Each row is a point on a landscape with many valleys, with its height.
A ball rolls from a point to the lowest of its 5 nearest points, and stops where none of them is lower. Distance is the straight distance between rows; heights are no part of it.
J_871 height 68.2: -13 -6 -20 4 21 1 30 -1 30 9 1
J_778 height 15.7: 11 12 17 1 -20 -10 -43 5 -53 -16 6
J_49 height 12.4: 10 23 22 6 13 13 -42 31 -30 -17 13
J_909 height 4.6: 10 9 0 3 -11 1 -15 -3 -19 0 -2
J_33 height 7.8: -10 1 4 7 23 13 7 6 9 7 -2
J_52 height 2.9: 18 9 5 -1 -16 -5 -23 -3 -17 -7 -4
J_418 height 6.1: -3 1 -4 4 -12 -1 -6 -2 -13 0 -1
J_446 height 11.6: 14 12 15 2 -7 -11 -37 12 -33 -21 4
J_457 height 35.0: -21 -26 -16 -4 -3 2 47 -12 48 11 -8
J_711 height 6.3: 16 5 4 0 -25 -5 -18 -10 -16 -3 -7
J_854 height 11.0: -11 -8 1 -3 -7 -7 4 -6 6 -5 -6
J_791 height 13.6: 7 24 9 6 27 14 -27 29 -26 -5 20
J_547 height 5.8: 11 17 -1 7 14 7 -18 18 -23 -3 11
J_266 height 14.6: 0 -21 -1 -15 -27 -22 16 -22 14 -3 -3
J_701 height 17.5: 5 23 2 8 25 11 -21 30 -23 -5 20
J_679 height 31.7: -7 -5 5 -4 7 -2 11 -8 17 4 -7
J_433 height 29.0: -18 -29 -18 -7 -13 -2 47 -18 40 12 -6
J_250 height 8.4: -8 -1 5 4 18 7 9 1 11 5 -5
J_708 height 17.4: 9 19 19 7 1 4 -44 28 -41 -24 12
J_442 height 31.1: -10 -4 -7 -1 20 2 21 -5 17 14 0
J_473 height 6.0: -6 6 -1 12 10 11 -4 15 2 -7 -3
J_862 height 14.5: 1 -13 -7 -11 -6 -6 27 -21 26 13 -6
J_286 height 37.7: -21 -14 -16 3 17 17 43 -6 52 15 -11
J_793 height 38.8: 11 13 -2 7 5 5 -19 11 -22 -1 6
J_628 height 23.2: -6 -4 -1 -2 15 2 16 -7 16 9 -4
J_212 height 14.3: 5 -22 -2 -15 -26 -18 22 -22 25 2 -6
J_915 height 7.1: -11 -2 0 6 0 1 0 4 3 -6 -6
J_18 height 8.3: 6 29 18 6 26 21 -36 33 -30 -10 18
J_851 height 5.6: 8 5 -1 2 -17 1 -13 -6 -18 2 -4
J_65 height 49.8: -8 -8 -11 -3 13 -2 25 -11 21 14 -1
J_552 height 20.5: 0 -8 -4 -8 4 -3 21 -16 22 13 -4
J_561 height 4.4: 17 11 4 2 -8 -1 -22 0 -21 -3 -2
J_303 height 23.1: 7 -30 -7 -16 -31 -9 36 -28 30 16 -10
J_505 height 4.5: -8 2 -6 7 -6 1 -6 4 -9 -4 -1
J_957 height 31.6: -3 -6 -1 -5 10 -1 16 -10 18 9 -6
J_858 height 3.4: -8 1 4 8 11 9 0 8 8 -2 -7
J_502 height 29.1: 17 19 12 3 8 3 -27 13 -25 -7 5
J_566 height 25.2: 7 -2 2 -5 -27 -2 -11 -16 -13 1 -7
J_559 height 45.2: -9 -10 -20 -4 5 -2 31 -13 26 15 0
J_74 height 13.4: 12 24 17 5 20 10 -32 26 -29 -8 13
J_432 height 29.2: -7 5 3 12 21 19 -1 16 6 1 -4
J_929 height 12.3: 6 9 -4 7 -3 4 -13 6 -20 0 3
J_268 height 14.4: 7 -21 -7 -15 -21 -10 29 -25 28 11 -7
J_139 height 15.9: 13 19 21 4 11 5 -38 24 -30 -16 8
J_239 height 40.0: -19 -16 -21 2 4 5 40 -7 43 9 -5
J_306 height 16.6: -9 -14 1 -11 -23 -15 6 -17 -1 -2 -2
J_688 height 3.9: 9 12 16 2 -16 -7 -43 11 -53 -16 7
J_138 height 10.6: 16 9 9 -1 -20 -18 -32 1 -27 -19 2
J_377 height 22.8: 4 19 -3 11 21 10 -17 30 -17 -7 16
J_771 height 34.7: -3 9 -3 15 17 17 -7 23 1 -6 0
J_860 height 16.2: -13 -2 -5 2 27 6 18 -1 14 11 1
J_653 height 6.7: 18 13 10 3 -4 -7 -30 7 -24 -14 -1
J_343 height 58.2: -14 -12 -24 0 9 1 33 -6 31 11 0
J_657 height 14.1: 4 -14 -2 -13 -13 -10 23 -22 25 6 -6
J_931 height 14.2: -2 -12 2 -10 -6 -11 14 -15 20 1 -8
J_475 height 47.3: 2 11 -8 10 9 7 -13 17 -16 -3 7
J_53 height 17.2: 12 17 18 4 1 -2 -39 21 -33 -20 7
J_948 height 21.6: 9 22 5 7 21 9 -23 25 -26 -4 17
J_872 height 11.4: -9 -1 1 1 22 8 12 -1 13 11 -4
J_712 height 17.3: -7 -21 -17 -8 -12 -3 38 -21 30 18 -2
J_825 height 8.2: -3 -2 -3 0 -18 -2 -4 -7 -13 1 -3
J_196 height 14.0: -2 -14 2 -11 -10 -13 14 -18 20 2 -6
J_500 height 23.8: -7 -27 -15 -10 -22 -5 43 -25 30 20 -6
J_533 height 18.0: -9 -10 0 -4 -22 -8 3 -14 -6 -1 -2
J_447 height 13.1: -9 -12 3 -6 -10 -10 9 -12 12 -3 -6
J_597 height 13.9: -7 -15 1 -12 -16 -16 11 -14 10 -4 -5

Call two points neighbours if one is among the 5 nearest of the other. Go from one point of each pair to the other, from neighbour to neighbour, staying as low as possible. Name the highest point that can't be avoided.
J_688 / J_858 | J_138
J_688 / J_547 | J_701
J_18 / J_688 | J_53

For each start below, name the point where the ball stops.
J_239 | J_858
J_793 | J_52
J_303 | J_858
J_929 | J_52
J_851 | J_52
J_500 | J_858
J_457 | J_858
J_139 | J_18
J_533 | J_505
